Points, in no order, along strands that fork, close into loops and pass close to each other.
In the rows, zero is written as 128.
Two points are linked if the straight distance between their rows is under 129. Some points are linked to none.
rez: [ 83 148 152 106 101 104 128 133  76 150  54 153 152 108  79 136 147 142
 184 102 157 159 114 116 119]
fesi: [154 106 110 125 142  92 138 109  87 145 162 117 171 131 147 111 150  62
 153  82 105  98 104 129 146]
Zaz: [133 147 109 115 156 143 144  80 135 168 119  99 130 166 102  97 101  97
 144 177  47 129 108 142 127]
tebu: [109 159 107 136 103 139 131 143  96 118 199 147 161  81 141 114 191 102
 132 129 115 114  97 122 155]
zipug: [150 142 129 156 137 123 166 149 140 110 147 183 106 159  85 116  98  72
 109  80 155  88 132 129 121]
bupob: [ 97 160 129 135 112 148 107 192 112  97 157 182  75 151 116 125  50 131
 129 131 194  99 103 115 160]
nebeg: [ 75 116 142 185 127 114 123  93 146 127  80 155 156 115 127 158 121 155
 165 121 148 130 167 174  45]
Fer: [ 94 177 100 133 133 172 126 102 141 149 154 152 134 104 119 119 136  96
 114 152  87 138 148 165 144]
rog: [130 166 112  75  91 129 135 146 101 119 174  97 142  96 142 102 178 122
 168 151  94 121  86  86 179]
Koleg: [153  81 133 123 151  89 132  93 125 130 162  82 129 129 163 119  67 152
 181 111  90  97 115  95 135]
kamu: [ 67 148 118 138 117 116 122 149 120  74  42 139  96  90  93 157 134 158
  85 164 189 159 106 135  71]
Nabop: [139 150 136 144 137 192 111 117 114 180 127 162 153 115 126 144 171 101
  86 181  88 139 163 140 144]
vuto: [ 99 143 122 168 131 134 144 127 104 111 162 165 170 103 138 112 154  70
 144  84 106 104 104 128 132]
kati: [ 72 161  93 121 120 126 130 129 168 115  60 104 103  73  95 144 117 129
 124 134 174 186 136 124  85]
fod: [161 131 138 127 131 158 114 175 153 105 156 132 100 138 150 109 113 167
  70 123 167 113 121 117 173]
zused: [ 68 135 120 128  94  98 127 177  97  76  94 166  62 147  76 168 110 148
  90 165 202 135 107 131 112]
dese: [126 109 107 139 129  82 114 108 111 144 158 101 143 158 126 126  95 117
 185 102 116 119 111 110 164]
vufe: [168 119 140 111 143 164 167 125 130 148 118 141 148 105 186 122 142  94
  97  92 134 153 171 143 104]
furut: [112 133 152 188 125 129 146 102 132 157  71 169 153 139 156 128 119 125
 143 115  87 118 188 162  85]
bir: [122 166 128 119 141 136 141 133  84 204 101 133 180 106 124 100 179  47
 137 145  88 115 124  89 188]
bov: [176 107 160  70  99 144 108 122 136 133 164  87 121 113 202 128 138 136
 139 163  95  87 130 123 146]
dutiz: [184 128 134  59  85 133 102 158 133 125 160  85 103 132 181 116 137 157
 142 123 109 107 142  85 195]
Kal: [131 154 124 150 128 153 152 129 172  76 175 167 104 118 137  94  89 145
 110  93 110  80 152 165 154]
tuka: [115  94 103 162 154  63 105 132 123 121 123 105 151 163 136 139  85  76
 177  54 136 114 146 119 152]
pum: [ 77  98 148 172 119 155 108 142 129 138 170 173 103 169 127 177 136 116
 103 128 168 132 161 124 163]
nav: [140 101 122 195 133  84 138 137 168 137 105  84 159 144 173 126 131 157
 124 144 140 152 176 136  80]
gata: [179  68 165 124 153 151 169  83 156 159 144 113 132 115 182 132 104 143
  91 149 126 118 121 121  82]
dumi: [145 129 163 117  99 137 143 148 111  85 104 145  85 133 137 110  97 231
 129 141 125 119  90  98 127]
ber: [172  90 126 117 133 105 160 118 158 110  97 101 137 139 153 122 124 183
 142 117 140 160 167 153  66]
Der: [ 68 146 122 186 135 122  84 111 140 129  96 148 164 122  85 169 152 126
 129 153 146 144 139 182  79]
nes: [186 154 147  62 102 119 111 106 103 149 131  99 138 121 101 126 170 110
 141 224  98 116  92 130  96]
Parim: [128  72 160 149 162 151 112 114 111 134 113 146 145 200  88 139 127 135
 117 139 139 153 100 119  91]
zep: [126 135 111 137 167 167 128 110 164 107 174 129 118 147 149  81  58 129
 122 112  85  74 124 137 180]
dudi: [124 160 134  93 134 166 129 135  78 185 117 140 147  97  74 101 165  63
 128 131 124 113  93  80 174]
zali: [146 112 169 146 104 138 131 164  84 146 145 161 136 171 179 137 135 149
 140 178 135 140 121 125 121]
Tosa: [175 138 110 100 105  79 137 158 119  84 124  99 148 111 126 112 185 131
 144  96 131 144 114 132 105]
tulu: [151  93 136 123 161 117 158 136 152 128 187 133 133 173 197 124  31 145
 169 115 129 113 169 170 184]
ravu: [127 110 128 125 137 102 125 154 163 106 163 142 112 153 176 151  51 153
 157  87 175 131 187 164 180]
zug: [169 138 108 118 113 118 141 182 133 112 159 115  74 150 130 116 128 163
  72 167 184 149 122 125 140]
dav: [125 137 143 204 128 122 126 155 161  86 137 151 132 178 144 112 103 182
 127 158 102 125 135 134 128]
kez: [169 101 165 139 161 146 111 117 123 153  79 108 148 166 120 118 119 130
 116 159 107 128  94  95  82]
Dimug: [105 151 131 147 107 144 117 154  88 159 150 164  85 153 104 118  71 130
 131 155 157 112 106  98 150]
vuk: [108 142 144 133  75 118 102 131 100 114  85 133  80 104 139 146 135 235
 104 163 132 134 111 116 127]
sul: [133 150 110 116 112 105 134 129 177 118 125  89  84  92 168 112  60 175
 127 100 125 127 173 106 160]
tebo: [133 128 143 118 120 102  82 152  90 106 117 158 125 116  99 155 106 111
 134  41 203 129 100 124 118]
fezit: [152 105 117 108 166 170 111 143 164  97 199 111 145 170 165  91 102 151
 126 117  93  92 126 135 199]
pomok: [108 104 158 205 149 134 166 127 179  99 105 168 136 168 145 126  99 145
 125 118 105 121 180 163 100]
fasa: [163 179 121 108 142 150  72 139 136 150  84 106 167 121 199 113 142  87
 120 144  78 132 158 153 142]
girib: [195  84 149  69 162 142 167 131 152 129 163 105 126 165 219 106  57 140
 162 138 105 105 151 146 175]
sinir: [111 134  98 121 113 120 160 189 131  61 149 153  57 150  87 134 120 135
  69 158 210 145 106 134 120]
nizo: [176 159 113 141 114 104 156 152 123 106 111 137 137 142 100 105 173 117
 103 128 118 152 139 139  98]
Kivep: [118  82 138 115 127 125  96 112  98 132 139 118 135 183  75 157 176 152
 160 124 119 159 109 126 132]
rinal: [146 138 132 138 104  98 169 152 107 107 135 174 115 123  69 130 169  93
 105  89 157 126 135 141  98]
rizud: [106 191 109 128 109 143 116 125 133  94 115 150 100  68  41 125 168 136
  77 130 138 126 104 130 130]
Sotev: [122 141 146 145 111 155 104 140  90 190 142 142 107 154  94 130 137 143
 117 204 115 117  98  78 166]
kod: [129 104 137 121 147 141 120 111 154 162 111 107 109 172 168 141  55 161
 144 141 135 160 163 129 123]
nited: [ 92 144 111 154 132  96 174 169 187  74 156 152  88 140  82 131  93  58
 137 107 150  99 125 104 118]
Meb: [108 139 120 130 137 137 118 103 145 151  38 100 139  80  96 121 136 141
 117 117 145 155 130 125  64]
bigeg: [161 128  96 134 184 111 108 121 162 110  94  84 155 152 157  90 103  90
 120  87  81 118 129 141 129]
Vevus: [105 150 115 111 112 143 148 124 126  56 155 154 103  80  74 126 152 157
 117 108 133 125  86 148 113]
soz: [ 81 156 113 165 129 125  51 113 164 107 135 136 123  99 101 169 122 141
 101 114 166 116 123 165 119]
pev: [103 170 115  64  83  94 128 140  92 131 115  88 139 110  98 114 164 143
 201 135 104 159  98  99 171]
mabaf: [ 93 179 119 133 102 132  97 142 112 147  87 153  90  85  47 156 152 135
  72 164 177 138 131 111 139]
dip: [100 111 137 154 126  85 112 113 100 161  51 109 173 143  92 138 136 132
 189  95 134 139 129 109  96]
Lidid: [129 108 155 131 105 161 125 168  80 155 171 146 105 165 150 147 164 155
 110 203 149 137 105  90 159]
Ras: [129 152  89 163 137 114 102 176 139 135 156 102 124 196  92 100 137  88
 106 151 124 139 132 107 176]
nesi: [111  99 129 134 134 114 168 111 135  74 148 145 148 116 163 125 128 144
 191  83  98 138 157 151 129]
bodol: [126 152 121 170 125 124  88 124 137 137 134 126 134  78 134 139 143 125
  73 102 157 111 119 122 120]
nimi: [104 166 127 127 124 178 104 189 144  96 161 160  89 124 114 119  96 117
  88  85 181  90 129 108 177]
sizoz: [125 143 151 126  92 149 106 120 102 155  65 153  69 101  79 146 137 196
  70 169 144 142 125 100 116]
Pegu: [140  89 148 103 113 110 157 159  88 112  95 142 105 130 148 153 126 154
 134  98 198 174 114 116  80]
voso: [ 83 140 115 154 116 153 108 163 154  91 151 152 115 115 100 134 155  99
 107  57 140 100 144  96 185]
Zotub: [160 114 149  45 121 167 106  73 148 148 157  84 117 126 173 133 136 111
 155 161  48  81 134 140 155]
nez: [ 70 154 124 112 104  94 105 158  74 126 109 132 140 123  85 136 143 137
 191 120 151 167  76 103 153]
Lok: [121 117  97 174 171  71 135  97 164 114 109 112 148 133 127 114  99  81
 137  61 110 100 150 147 115]
Fip: [107 119  97 158 136 125 196 122 184 124 142  97 115 124 154 100 122 101
 121 121  99 145 172 109 144]
gufi: [128 127 115 121 155 120 110  83 144 161  85  65 172  81 133 120 165 110
 127 114  96 126 124 123  98]
Kapi: [137  85 116 110 131 128 116 119 116  98 177 108 123 149  97 139 186 167
 110 171 128 146  69 132 112]
bedin: [149  66 174 114 124 149 140 152  97 155 114 138 134 146 184 153 135 148
 134 136 161 164 135 102 103]
nuz: [ 57  96 124 179 137 122  90 163 172  88 153 136 126 153 111 170 153 117
 130  92 167 129 133  94 156]
Rugad: [146 135 118  71 155 160 132  61 118 150 150 114 132 142 132 106 116  87
 160 173  36  93 105 169 135]
serin: [175 103 146  94 105 100 141  85  80 171 161 130 135  98 160 157 124 145
 147  87 149 116 132 155  94]
fatag: [175 137 120 128 176 150 105 130 172 130  80  93 167 142 180  93 141  90
  95 147  60 125 147 138 113]
lalu: [114  75 139 143 122 107 171 117 119 107 108 133 121  80 138 154 122 136
 128  76 196 141 115 110  58]
Dud: [ 99 126 116 111 131 119 136 102 127 186 102  84 164 101  90 130 201  99
 138 114 123 164 137 103 132]
vov: [ 70 174 104 168 142 126 126  87 149 120 120 145 166  97  86 127 141 103
 152 151 104 140 128 183  93]
tusa: [104  99 119 112 102 147 131  87 108 126 174 137 134  85 166 175 168 178
 130 156 148 160 143 182 105]
nugi: [ 85 127  91 152 136  96 188 136 195 110 133 111  87 146 100 114  76  85
 143 109 129 141 166 112 129]
pubi: [131 139 143 146 146 139 111 161 174  79 140 163 128 126 180 135  67 155
 137  87 150 121 155 172 153]
tolan: [183 144 148 112 139 180  98 128  87 171 122 158 163 155 118 118 171  72
 121 197  59  96 133 136 156]
fonu: [162  76 125  97 166 124 168  85 174 112 102  92 128 115 176 117  71 153
 152  80 106 138 175 154 101]
tuge: [112 164  93 153 119  92 111 132 159 115  94  81 133 145 106 105 125 159
 150 139  83 159 131 123 137]
vup: [ 77 111 127 151 111 154 124 171  95 119 177 175  93 157 132 165 160 149
  97 178 189 159 130 131 161]
Ruraf: [179  97 136  78 120  80 143  94  99 165 138  95 120 109 165 137  57 146
 162 104 144 117 113 108 104]
fato: [143 123 134 142 140 145 144 101 128 169 144 116 122 160 121 107 104 124
 118 184  89 115  99 100 122]
Ruka: [116 120 106 105 124 125 158 150 120  46 129 131 137  94 127 131 181 166
 145 113 146 169  93 150  89]
tifus: [175 162 170  84 114 136  72 113  93 171  95 107 174 122 114 123 192  78
 147 214  66  81 113 137 129]
Muba: [152 135 130  95 119 109 117  91 102 142 161 110 138 130  52 122 173 151
 127 191 106 118  57 137 103]
Rep: [120 150 100 127 136 104 151 117 117 193 113 107 153 136  89 116 200  61
 126 137  81 133 158 117 183]
bodeb: [186  97 138  78 159 124 175 111 125 129 110 115 135 161 198 107  86  97
 169 101  87 127 160 145 127]
fis: [121 117 118 123 144 176 165 122 165 168 121 122 118 130 172 125 121  93
  99 114 105 158 199 119 157]
tir: [184 120 143  90 121 148 135  93  91 151 139 162 148 100 141 142 148 116
 109 104 137 129 138 170  84]
toren: [168 118 127 125 143 129  94  81 147 160 146  91 146  95 140 128 152 119
  79 105 107  88 117 126 121]
teg: [123  83 140 135 155 149 151  87 138 135 137 112 123  88 130 142 119 154
  88 129 167 142  84 114  65]
kugas: [ 89 147 150 121 101 111 105 118  84 154  88 154 132  64  83 164 131 120
 121  74 194 121  99 115 112]

A piece is all that can be reached along the links. How many separate loops has the piece of each point below (a circle has one, a figure eight two, a Y none), and how many tips (points with one link)?
dip => loops 0, tips 4
Zotub => loops 2, tips 4
Kal => loops 0, tips 2

A tip is a point with one link. Name the tips that can be reached along the links from each point below, in the order of the rows.
bigeg => dumi, tebo, fasa, dip
girib => nav, fezit
bir => dutiz, gata, dudi, dav

How many points has the smallest loop of links through each point below? Write - if it is on no loop.
voso => 9
fato => 28
rog => -

Name the points in between on the shortest way along the links from the first point to the second, in order.
gufi / Sotev => Meb > kati > kamu > zused > sinir > zug > fod > nimi > bupob > Dimug
Fip / tebu => fis > vufe > tir > serin > Ruraf > Koleg > dese > fesi > vuto
pum / furut => nuz > voso > nimi > fod > zug > sinir > zused > kamu > kati > Meb > gufi > toren > bodol > soz > Der > nebeg
Lidid / Nabop => Sotev > fato > kez > Parim > Kivep > Kapi > Muba > nes > tifus > tolan
